Points, in no order, along strands that fork and pass close to each other.
Two points are linked if the straight distance between their rows is under 87.9. Some points are linked to none.
z_192: 35, -9, -6, -19, 8, -9, -26, -26, -3, -27, 6, 20, -7, -8, 28, 13, 18, -30, 4, 12, -35, 15, 9, 6, -52, 13, -30, 16
z_836: -1, -2, -18, 4, -13, 21, 11, 9, 12, -3, -1, -6, 18, 8, 13, -52, -7, 6, 6, -9, 8, -6, -49, 67, 19, 4, -49, -3
z_733: 3, -31, -20, -13, -18, -36, 10, -16, 17, 20, 13, 16, -9, -11, -25, 3, 33, -34, -8, 15, 10, -11, 20, -41, -15, 4, 53, -13
z_128: -72, 26, 15, -3, -18, 25, 16, -12, 0, 19, -23, -9, -20, 44, 2, -26, -44, 11, 37, -9, 11, -6, -13, 0, 14, -9, -12, -16
z_734: 23, 22, 19, -1, 2, -13, 7, 31, -40, -22, 2, -33, 17, 11, 2, -6, -3, -4, -12, -17, -18, -18, -36, 5, -9, -29, 16, -16
z_221: 11, 11, -26, -10, -22, -12, 3, 27, -8, -24, 7, -18, 34, 5, -18, -11, 1, -8, -9, 5, 22, 25, -48, 33, 3, 15, -17, -35
z_17: 11, -7, -32, -21, 23, 0, 42, 11, -20, 13, 22, 31, -15, -18, -26, 4, 26, 8, 4, -18, 12, -22, 51, -15, -47, 16, 54, -5
z_630: -1, -12, 17, -1, 13, 7, 2, -6, 2, -13, -20, -17, 27, 3, 18, -17, -28, 17, 2, -17, -16, -1, 13, -3, 42, -13, -18, 8
z_953: 45, -13, 5, -27, 17, -4, -7, 35, -43, -16, 10, -40, 11, -31, -22, -18, 36, -5, -14, 16, -3, 15, -30, 27, -40, -26, -16, -10
z_283: -47, 5, 36, -13, 2, -5, 8, 5, -12, 2, -5, -23, -1, 16, 11, -33, -17, 12, 8, -34, -9, 8, -42, 1, 5, -3, -31, -9
z_984: 7, 7, 31, -1, -3, 1, -1, -2, -20, -1, 5, -17, 12, 14, 7, -25, 12, -7, -35, -13, -11, 1, -47, 9, -4, 39, -21, 21
z_345: -12, 1, 3, 7, -17, -15, -11, 20, 0, -13, 6, -23, 15, 28, 31, -34, -26, 15, 26, 22, -15, -7, -30, 40, 15, -21, -7, -18
z_481: 35, -6, 3, 17, 10, -1, -26, 9, -16, -16, 23, 19, 49, -1, 12, 6, -18, 8, -7, 38, 3, 28, 23, 0, 0, -11, 6, 8
z_818: -39, 10, 1, 25, -25, 17, 7, -24, 11, 40, -7, -4, -27, 0, -19, -21, -21, -17, 18, -9, 9, -22, -10, -11, 28, 41, -10, 23
z_69: 4, 3, 17, -14, 11, -8, -7, 15, 18, -10, 12, 11, 32, -13, 26, 20, 8, -5, -6, 39, 13, -21, -9, 24, -7, -12, -20, 4
z_665: -23, 27, 4, -5, -20, -3, -22, -23, -7, 31, 8, -48, 19, 37, -4, -13, -47, -25, 2, 17, -13, 0, -23, 27, -2, 8, 3, 4
z_354: 5, -15, 5, -2, 31, -24, -26, -13, 6, -2, -14, 24, -15, -14, -10, 29, 26, 5, 1, -2, -24, 2, 7, -26, -37, 34, 2, 9
z_401: -1, 31, -1, 17, -11, -10, -18, -27, 3, 35, 9, -21, 12, 15, 5, -26, -27, 3, -21, -10, -17, -1, 0, -8, 24, 26, 7, 40
z_191: 2, -11, 6, 8, -34, -13, 25, 7, 4, 23, 18, -2, -19, -5, -17, 13, 24, -28, -1, 1, 22, -7, 0, -33, 0, 12, 49, -13
z_820: 25, -37, 9, -4, -15, -14, -8, -26, -7, -10, -1, -18, 10, 16, 19, -26, -1, -42, -12, -4, -14, 19, 10, 10, -1, 5, -19, 21
z_528: 31, -7, -8, -7, -5, 14, 15, -14, 34, -7, 9, 14, -9, -4, -11, 18, 35, -2, 2, -13, 3, 8, 30, -45, -12, 14, 26, -12
z_102: -25, -9, -29, 19, -51, -12, 5, 2, 10, 25, 7, -21, 0, 8, -25, 5, 3, -8, 13, 3, 32, -1, -12, -21, 15, 5, 49, -34
z_373: -35, 0, -4, 31, -14, -31, -3, -33, -3, 39, -20, 19, -26, 2, 1, -17, -27, -6, -7, -22, 8, -12, -13, -10, 29, 11, -6, 37
z_694: 19, 25, 1, 7, 34, 12, -10, 8, 6, -23, 23, 28, 20, -32, 9, 39, -17, 12, 13, 3, -8, 2, 18, 5, 18, -48, 17, 3
z_47: -34, 27, 21, -11, -9, 20, -17, -25, -24, 18, -23, -48, -17, 15, -14, -6, -15, -26, 3, 2, 4, -2, -20, 28, 11, 3, -8, 8
z_248: 52, -30, 4, -18, 11, 10, -19, -15, -4, -28, 22, 12, 21, -12, 21, -3, 26, -20, 10, 18, 3, 30, 4, 24, -25, 4, -41, 8
z_38: 2, -4, -5, 21, 3, 1, -19, -4, -3, -1, -7, 3, 20, -1, 17, -37, -41, -3, -1, 43, 10, 11, -19, 10, 40, 1, -22, 25
z_8: 15, -1, 14, -13, 39, 3, 18, 6, -7, 8, 31, 46, -1, -24, 2, 14, 6, -24, 11, -2, 18, -25, 47, -10, -32, -16, 19, 23
z_560: -53, 18, 24, -2, -10, -5, 9, -15, -28, -10, -15, -39, -15, 24, 6, -49, -39, -8, 19, -19, -6, -8, -45, 18, 12, -28, -42, -7
z_584: -35, 9, -28, 20, -21, -4, 9, 6, -2, 16, -2, -21, 32, -3, -2, -68, -48, 13, 8, 15, -18, 23, -37, 34, 33, -10, -43, -9
z_915: -15, -9, -35, 4, -23, 3, 16, 20, 26, 4, 21, -13, -8, -37, -2, 25, 12, 21, -13, -21, 10, 12, 12, -19, 5, -2, 30, -40
z_813: 19, -3, -16, -15, 22, -14, -4, -2, -19, -8, 34, 58, -6, -5, -12, 28, 24, -4, 14, -6, -29, 0, 40, -46, -55, 10, 12, 18
z_677: 17, 8, 11, 11, 13, 20, -3, -21, 17, -23, 17, 33, 21, -6, 22, 36, -8, -4, -28, 25, 9, 8, 10, -16, -9, 25, -27, 2
z_61: -25, 6, 16, 15, -15, 18, 12, -21, 6, 32, -38, -24, 10, 11, 4, -10, -41, 0, 20, 33, 3, 1, 12, -6, 48, -11, -2, 14
z_153: 12, -22, 0, -4, 23, 4, -11, -2, 23, -4, -12, 21, -28, -39, -8, 57, 20, -7, -1, 3, -2, -22, 23, -5, -40, 14, 8, 15
z_471: 22, 4, 3, -1, 37, 10, 13, -11, 11, -1, 7, 37, 41, -45, -4, 36, -4, -12, 20, 24, -15, 5, 38, -20, 4, -23, 26, 0
z_259: -15, -2, 46, -12, -2, 12, -1, 7, -15, 4, -23, -48, -23, 39, -8, -2, 18, -3, 22, -2, -9, -1, 2, -17, 20, -8, 24, -10
z_929: -10, -3, -9, -8, -13, 11, -16, 18, -1, -6, 5, -6, -33, 5, -24, 18, 23, 37, 9, -7, 21, 8, 21, -14, 4, 15, 20, -5
z_182: 5, -13, 4, 25, 12, -30, -18, -12, 18, 0, -16, 16, 2, -16, 5, 11, -17, 1, -7, 12, -3, -6, 8, 7, 7, -4, 0, 21
z_988: -58, 28, 15, 3, -25, 5, 5, -12, -5, 34, -19, -36, -44, 20, -16, 0, -26, 16, 48, -20, 2, -21, -33, -2, -3, 0, -3, -11
z_205: 9, 6, -29, -15, -33, 8, 14, 39, 15, -23, -1, -36, -5, 8, -18, -33, -2, -3, -5, -25, 17, 21, -50, 40, -23, 9, -18, -40
z_58: 18, -15, -2, 12, 10, -6, -17, -6, 8, -11, 5, 16, 7, 6, 24, 1, -14, -24, -38, 16, -10, -7, 6, -12, -16, 50, -36, 12
z_183: -10, -4, -27, 16, -27, 28, 30, -10, 47, 38, -14, -12, -8, 6, -6, -18, -5, 23, 18, -22, 19, -22, -2, 0, 34, 28, 4, -16
z_848: 7, -9, 22, -13, 10, -27, -8, -4, -12, 12, 17, -4, 6, -11, -18, 1, 9, -28, -8, 21, -26, -24, 26, -10, -3, 21, 23, 21
z_924: -4, 12, 4, -1, 8, 3, -8, 28, -31, 6, 9, 8, -26, 3, -19, 5, 16, 25, 10, -19, -8, 10, 31, -12, 7, -11, 54, -6
z_521: 5, 13, 10, -7, 2, -5, -1, -15, -11, 36, -37, -42, -46, 20, -35, 11, 14, 1, -25, -18, 2, -17, -14, -30, -15, 17, 7, 11
z_494: 9, -4, 5, -3, 22, -14, -20, -24, -6, -22, 2, -2, -8, -12, 10, -7, -17, -11, -46, -7, -27, 12, 24, -24, -11, 40, -15, 17
z_48: -4, 2, 12, 14, 4, -11, 17, 28, -17, -1, 0, 20, -1, -11, -17, 25, 1, -22, -16, 3, 20, -24, 10, -18, 11, 0, 40, -10
z_4: 16, 14, 13, -7, -5, 9, 45, 36, -18, 9, 0, -19, -32, -15, -28, 8, 17, 4, -1, -24, -5, -32, -15, -25, -7, -16, 57, -25
z_781: -42, 17, 5, -3, -21, -10, 29, -2, 4, 7, -18, -20, -17, 3, 8, 4, -10, 8, -14, -7, -11, 15, -3, -19, 32, 3, 13, -11
z_30: -2, -21, 4, -19, -1, -9, -6, -11, 4, -17, -6, -26, 16, 6, 37, -23, -10, -3, -36, -13, -1, 32, 8, 23, -6, -11, -39, 3
z_199: 31, 0, -3, -1, 11, 11, -15, -8, -20, -38, -14, -2, 42, -13, -4, 8, 8, 9, -4, -7, -18, 21, 11, 43, 14, -12, -7, -7
z_443: -17, 3, 38, -4, 1, 1, 2, 2, 10, 0, -13, 29, -20, -6, 11, 4, 25, 35, -9, -20, 18, -6, -26, -1, 6, 6, -35, 8
z_398: 25, -2, 15, 8, -4, 6, -11, 1, -36, -6, 2, -27, 25, -1, -11, -13, 11, -32, -18, -8, -14, -2, -46, 21, -3, -2, -9, -14
z_869: 15, -10, 18, -11, -3, -12, 10, 18, -15, -31, 9, -14, 13, 19, 32, -7, -4, 17, -20, 9, -4, 30, 0, 15, 4, -35, -4, -8
z_660: -29, 32, 20, 17, -27, 8, 3, 4, -4, -22, 5, -35, -5, 50, 26, -23, -33, 7, 28, 15, -29, -11, -27, 24, 12, -10, -1, -19
z_85: -20, 15, 10, 16, -1, 3, -37, 4, -6, -9, -13, 3, -6, 0, 10, -8, 11, -3, 5, 6, -22, 11, -12, 42, 37, -3, 16, 6
z_999: 31, -7, -21, -6, 2, 25, 5, -11, 0, -46, -6, 2, 35, -12, 16, -3, -12, 21, -1, -14, 1, 39, -5, 51, -6, -16, -48, -13
z_904: -31, 14, 19, -7, -6, 16, 2, 4, -11, -17, -26, -32, 3, 47, 3, -9, -12, 16, 30, 16, -18, -4, 5, 6, 29, -5, 14, -12
z_864: 41, -35, -20, -3, -16, -1, -9, -11, 4, -29, 1, -3, 16, -15, 14, -10, -7, -4, -5, 10, 6, 22, 6, 50, -38, 14, -47, -11
z_827: 17, -17, 19, -18, 17, -22, -22, -14, -13, 11, -24, -37, -15, 7, -7, -8, 26, -7, -9, -7, -30, 0, -6, 24, -22, 6, -1, 22
z_372: 1, -18, -23, -14, 4, 27, 11, 0, 8, -8, -1, 8, 28, -2, 20, -45, -2, 14, -2, 9, 28, 8, -13, 45, -2, 8, -75, 11
z_763: 5, 21, 35, 4, 1, -1, 19, 38, -32, 23, -4, -17, 1, 23, -13, 7, 10, 15, -6, -34, -15, -28, -21, -6, -8, -31, 38, -14
z_972: -35, 4, 5, -6, -18, 13, 4, -33, 9, 45, -39, -41, -42, 16, -27, 7, -4, 9, 13, -30, 10, -21, -9, -4, -12, 18, 6, -2
z_723: 17, -20, 5, -6, 3, -42, -1, -28, 16, 8, 0, 18, -1, -5, -25, 16, 18, -26, 11, 15, -5, -17, 27, -39, 4, 12, 32, 30
z_903: -17, 8, 7, -24, -18, -1, 30, 25, 20, -2, -16, -42, -37, 2, 4, 9, 1, 3, -17, -21, -1, -2, 8, -23, 11, -5, 24, -20
z_457: 3, -2, -5, -30, 34, 0, 15, 18, -23, 22, -2, 4, -11, -9, -50, 10, 17, -4, -1, -18, 27, -23, 25, -23, -32, -7, 52, 0
z_229: 10, 2, -20, 2, -20, -10, 10, 32, 17, -42, 19, -27, 32, 0, 22, -26, -9, 6, 6, 18, -1, 13, -39, 35, 12, -9, -20, -31
z_195: -12, 12, 20, 0, 7, -11, 21, 23, -8, -14, -12, -4, 27, 5, 5, 21, -9, 2, -6, 35, -1, -13, 1, -11, 25, -20, 29, -16
z_60: 25, -11, 15, -23, 38, 0, -6, 24, -51, -5, 9, -3, 3, -11, -6, 9, 30, -7, -26, -17, -37, 5, 32, 30, -30, -32, 10, 1
z_281: -42, 15, 12, -9, -6, 5, -17, -20, -23, 16, -36, -34, 0, 17, -3, -7, -27, -1, 19, 21, -1, 21, 5, 10, 38, -9, -17, 3
z_29: -39, 24, 13, 12, -39, 7, 8, -4, -6, 23, 7, -26, -1, 30, -28, 8, -19, -7, 32, 10, 14, -2, -17, -36, 17, 10, 33, -27
z_861: 16, -4, 23, -16, 12, -10, -6, -14, -6, -9, 9, 19, 15, 3, 9, -12, 20, 16, -28, -10, 13, 9, -28, -1, -13, 20, -52, 21
z_113: 23, -21, -7, 2, 10, -7, -29, 7, 17, -16, -6, 21, 46, 4, 22, 15, -7, 11, 0, 43, 0, 6, -2, 33, -11, -15, -25, -7
z_349: -23, 0, -24, 13, -8, 11, -15, -19, -11, 27, 9, -23, 3, 10, 16, -52, -44, -27, -7, -3, -3, 5, 6, 25, 9, 12, -48, 40
z_159: -2, 24, 15, 15, -5, 4, 26, 14, 13, -14, -12, 24, 4, -3, 1, 15, 7, 34, 9, 25, 8, 17, 9, -19, 44, -26, 35, -24
z_98: 3, 0, -8, 6, 16, 10, -19, 1, 6, -17, -2, 30, -1, -4, -33, 39, 11, 22, 8, 16, 24, 1, 27, -11, 9, 13, -4, 5
z_550: 18, -1, 25, -30, 31, -5, 4, 3, 11, -2, -5, 11, -6, 4, -5, 30, 43, -27, -16, -15, 13, -18, 12, -25, -28, -17, 12, 11
z_835: 11, -5, 8, -28, 21, 0, 6, 1, -1, 26, -17, -28, -23, 8, -36, 25, 32, -9, -12, -7, 11, -22, 21, -33, -16, 5, 32, 1
z_821: 27, -1, -1, -11, 37, -3, -8, -26, -16, -25, 33, 38, 14, -8, 8, 25, 1, -28, 3, 3, -27, 11, 35, -50, -49, -18, -5, 30
z_507: -39, 6, -27, -7, -35, 35, 50, 1, 38, 29, -16, 1, -31, 30, -14, -30, -6, 19, 13, -13, 28, -8, -3, -18, 35, -5, -9, -14
z_782: 24, -8, 11, -11, 35, -11, -2, 4, -41, -2, 28, 36, 21, -18, 4, 20, 35, -29, -12, 14, -10, -8, -20, 20, -65, -12, -4, 9
z_855: 33, -37, -30, -22, 4, 6, 15, 5, -1, 11, 17, 6, -25, -14, -28, -6, 53, 0, 17, -5, 3, -19, 37, -32, -53, 17, 51, -10
z_589: -7, 2, -14, 3, -16, -39, -14, -10, 33, 19, -2, -4, -12, 18, -8, 10, -9, 13, -17, -16, 30, -18, 20, -23, 2, 7, 29, 18
z_201: 19, -25, -12, 10, -23, -10, -31, -23, -19, 4, 8, -31, -9, 24, 8, -40, -23, -19, 11, -10, -14, 6, -1, 36, 2, 14, -28, 33
z_868: 5, 8, -9, 17, 15, 21, 14, -7, 15, -24, -21, 26, 6, -26, 29, 5, -39, 20, -6, 13, 6, 1, -13, 13, 23, -9, -43, -6
z_926: 5, 8, -24, 35, 7, 9, 1, 12, 7, -18, -16, 12, 6, -18, 39, -48, -37, 9, 2, 28, 8, 12, -12, 24, 49, -14, -50, 3
z_942: -2, 5, -1, 25, 3, -9, -25, 26, 19, -2, 1, -12, 29, 11, 27, -15, -33, 16, 13, 46, -12, 3, -15, 18, 41, -18, 9, -4
z_950: 13, -2, -21, -4, 0, -36, -4, -37, 42, 10, 9, 39, -19, -9, -6, 25, 9, 0, 4, 26, -16, 5, 37, -43, -13, 6, 14, 20
z_559: 8, 6, 16, -3, 14, -1, -1, 25, -36, -5, 14, 29, 18, 20, -10, 12, 21, 23, 8, -1, -12, 2, 36, -4, -13, -11, 34, 12
z_130: 4, 17, 14, 9, 35, 27, -24, -16, 7, -11, 19, 41, 23, -30, 25, 34, 11, 1, 6, 22, -20, 33, 18, -13, -5, 6, -30, 17
z_115: 39, 15, 9, -16, 18, 11, 16, 51, -35, -23, 26, -7, 31, -6, 15, -16, -18, 11, -4, 0, -8, -20, -4, 22, -20, -33, 13, -15
z_160: -5, -3, 16, -9, -14, -7, 3, 39, 14, -17, 0, 18, -18, -11, 11, 21, 15, 16, 27, 12, 15, 4, 15, -21, 18, -47, 36, -22
z_845: -4, -2, 14, 11, 5, -27, 11, 2, -30, -17, -26, 28, -3, -26, -11, 49, 7, 5, 0, -13, 12, -2, 0, -19, 2, -26, 16, -16
z_805: -43, 9, -22, 31, 2, 13, 11, 17, 6, 33, -12, 27, -3, 16, 14, -55, -35, 3, -1, -17, 2, -12, -2, 1, 22, 0, -31, 23
z_227: 3, -2, -6, 23, 21, -11, -39, -7, -1, -9, 18, 50, -6, -17, -19, 53, 8, -2, 19, 32, 10, 1, 26, -20, -9, -10, 13, 12
z_380: -7, -21, -13, 6, -15, 15, 8, -24, 28, 6, -24, 4, -30, -13, -9, 2, -3, 11, -5, -1, 6, 6, 25, -27, 23, 46, 6, 6
z_907: 32, -14, -5, -30, 35, 4, 7, 18, -53, -9, 18, 3, 20, -22, -11, -10, 35, -17, -1, 0, -12, 11, 6, 14, -64, -22, -8, 8
z_737: -54, 26, -15, 7, -18, 9, 4, -13, -24, 8, 2, -32, 23, 25, 8, -65, -42, 3, 25, -10, -17, 27, -31, 37, 9, -21, -44, -12
z_638: 7, -5, -24, 32, -8, -18, -20, -15, 20, 19, -13, 10, -12, 20, -24, 2, -3, 11, 13, -28, 10, 4, 17, -26, 8, 19, 47, 6
z_333: -6, 33, -9, 7, -10, -5, -23, -10, 20, 15, 10, -36, 28, 16, 10, -24, -29, -13, -5, -21, -9, 10, -23, 32, 21, 17, -8, 2
z_154: -20, -1, 4, 21, -24, 11, 17, 2, 20, 16, -41, 9, -3, 5, 7, 0, -13, 11, -3, 22, 10, 17, 6, -17, 48, -10, 28, -7
z_379: -4, -10, -43, -15, -10, -24, -9, -28, 32, 5, 30, 47, -4, -27, -12, 42, 32, -6, 11, 31, 2, 11, 29, -53, -30, 14, 15, -13
z_161: 1, 8, 19, 32, 3, 1, -19, -1, -34, -14, -1, 0, 8, 11, -11, 1, 1, -19, 1, 7, -9, 4, -26, 8, 30, 5, 19, 2
z_68: 0, 2, -20, 5, -14, 9, 25, -14, 43, 22, -6, 0, -12, 10, -8, 8, 18, 22, -9, -42, 34, -24, -18, -13, 1, 32, 14, -11
z_513: 14, 18, 7, 33, 34, 18, -9, 10, 27, -22, 1, 26, 18, -17, 23, 32, -36, 23, 11, 25, 8, 6, 6, 8, 15, -26, -17, -5
z_762: 15, 8, 13, -9, -3, 19, -1, -2, 1, -11, -20, -12, -21, 20, 9, 17, 6, -3, -28, -5, -4, -14, 9, 13, 10, 15, 4, 12
z_662: -21, -9, -32, -2, -40, 6, 31, 20, 8, 0, 0, -12, 28, 3, -4, -67, -19, 7, 30, 4, 9, 18, -41, 45, 15, 4, -43, -17
z_309: 37, -6, 2, -14, -5, 8, 12, 34, -14, -34, 35, -14, 35, -6, 23, 7, 1, 4, -10, 0, -3, 18, -9, 26, -37, -29, -14, -18
z_523: 19, -26, -31, 2, -20, 12, -2, -13, 29, 12, 23, -54, -21, -15, -19, 3, 42, -1, 3, -17, 14, -13, 0, -11, 8, 14, 25, -30
z_54: 21, -1, -4, 21, -1, 24, 17, -29, 25, -17, -7, 36, -11, -9, 26, 20, -17, 11, -16, -9, 9, 3, 18, -11, -2, 5, -35, 20
z_299: 6, -4, -10, -7, 1, -9, 2, 0, 42, 0, 2, 15, -39, -35, -18, 52, 25, 1, -1, -25, 17, -27, 3, -11, -26, 6, 5, -11
z_785: 26, 2, -10, 0, 23, -7, -26, -20, 10, -17, 39, 25, 15, -24, 19, 40, -2, -20, 2, 11, -36, 30, 27, 2, -43, -11, -31, 20
z_702: -21, 8, -14, 9, 5, -9, -7, -9, 11, 22, -16, 34, -20, 9, 18, -25, -24, -1, -30, -3, -1, -12, 6, 11, 17, 22, -38, 38
z_2: -32, 5, -13, 6, 10, 7, -11, -12, -22, -5, -32, -17, 4, 20, -2, -23, -11, -20, -7, -8, -2, -17, -26, 38, 15, 12, -30, 8
z_794: 10, -14, 8, -3, 34, -15, -14, 12, -19, 8, 8, 53, -14, -19, -19, 19, 39, -8, 16, -17, -11, -9, 1, -24, -44, 8, 34, 16
z_330: -38, -16, 17, 13, -15, 12, 4, 6, -5, 20, -10, 7, -14, 22, 31, -46, -18, 0, 14, -18, 1, -4, -22, 1, 25, 15, -34, 9
z_204: -3, -26, 5, -2, -13, -2, 6, 24, 30, 8, 7, 24, -10, -23, 4, 34, -4, -2, 4, 30, 19, 18, 22, -37, 15, -9, 22, -18
z_319: -16, -19, 4, 11, 2, -4, -19, -12, 0, 25, -29, -11, 0, 20, -20, 11, 8, -10, 14, -34, 0, 12, 1, -29, 11, 5, 34, -10
z_469: 27, 3, 21, -15, 13, -8, -1, 2, -1, -7, 3, 15, 15, -12, 22, 30, 26, -28, -30, 16, 4, -20, -9, 13, -34, -27, -8, 4
z_889: -9, 4, -14, -6, -35, 14, 23, 3, 7, 21, 8, -61, -40, 4, -21, 3, 18, 1, 2, -33, 9, -4, -3, -8, 1, -12, 33, -42
z_979: -2, 1, -32, -18, 14, 13, 15, -6, 30, 6, 29, 43, -14, -29, -14, 54, 30, -33, 22, 17, -14, 6, 42, -39, -41, -5, 11, -11
z_484: -14, 9, 14, 23, 2, -13, -28, 9, -31, -2, -11, -13, -13, 17, -15, 8, 2, -14, -3, -37, -11, -4, -17, -10, 0, 13, 13, 9
z_444: 35, 0, -17, -1, -16, -1, -11, -11, -4, -21, 26, 0, 19, 2, 12, -18, -10, -4, -26, -3, 17, -4, -9, 37, 22, 4, -22, 11
z_475: 25, -7, 34, -5, -6, 8, 37, 28, -2, 0, -2, 12, -28, -30, 3, 29, 30, 11, 5, -25, 1, -8, 4, -19, -26, -18, 29, -18
z_285: 33, 8, 13, -1, 17, -3, -2, 21, -33, -12, 30, 20, 31, -2, 9, 7, -8, 5, -15, 23, -6, -13, 27, 0, -21, -11, 18, 4
z_452: -34, 16, 34, -12, -4, -6, -4, 20, 16, -5, -2, 13, -28, 18, 5, -4, 24, 35, 16, -25, 12, -1, -24, 3, 22, -10, 7, -6
z_262: -30, 2, -14, 22, 20, -5, -5, -20, -4, 14, -32, 3, -8, -2, 2, -16, -20, -9, -33, -10, -24, -18, -18, 30, 12, 42, -26, 21
z_146: 6, -25, -35, 11, -21, -3, 23, 2, 41, 6, 18, -3, -1, -45, 0, 20, 6, 9, 10, 26, 23, 7, 11, -23, 4, 5, 29, -42
z_502: 3, -2, 7, -17, 18, -1, -34, -3, -19, -29, 10, 7, 12, -3, -7, 18, 16, 19, -11, 19, 11, 3, 15, 4, 26, 19, -18, 21
z_412: 13, -11, -27, 14, 10, -1, -12, -26, 11, 2, 0, 40, 17, -2, 26, -32, -3, 21, -3, 1, 0, 21, -1, 42, -2, 8, -55, 25
z_634: 30, -7, -23, -42, 4, 8, 6, 7, 6, 10, 34, -12, -33, -21, -24, 6, 59, 17, -7, -16, 14, -10, 21, -38, -53, 3, 24, -9
z_664: -54, 21, -14, 1, -5, 26, 27, 4, 20, 7, -19, 7, -32, 36, -1, -18, -27, 24, 13, 3, 20, -29, -17, -2, 41, -14, -9, -10

A fork is a point with three links. Follow the links from the first point to the second and name the forks in between, in order.
z_861, z_68 -> z_398 z_734 z_115 z_285 z_469 z_835
z_794, z_229 -> z_785 z_677 z_868 z_345
z_319, z_183 -> z_161 z_398 z_734 z_115 z_285 z_469 z_835
z_820, z_452 -> z_115 z_734 z_398
z_227, z_507 -> z_98 z_285 z_469 z_835
z_330, z_979 -> z_702 z_47 z_281 z_154 z_159 z_48 z_191 z_723
z_248, z_333 -> z_785 z_677 z_868 z_345 z_904 z_281 z_47
z_942, z_805 -> z_345 z_904 z_281 z_47 z_702
z_457, z_98 -> z_835 z_469 z_285
z_494, z_523 -> z_677 z_868 z_345 z_904 z_281 z_154

A fork is a point with three links, a tip a point with one. Leave the first point through the second and follow the links. Name the first fork or tip that comes.
z_68, z_183 -> z_835
z_702, z_805 -> z_412
z_412, z_372 -> z_702
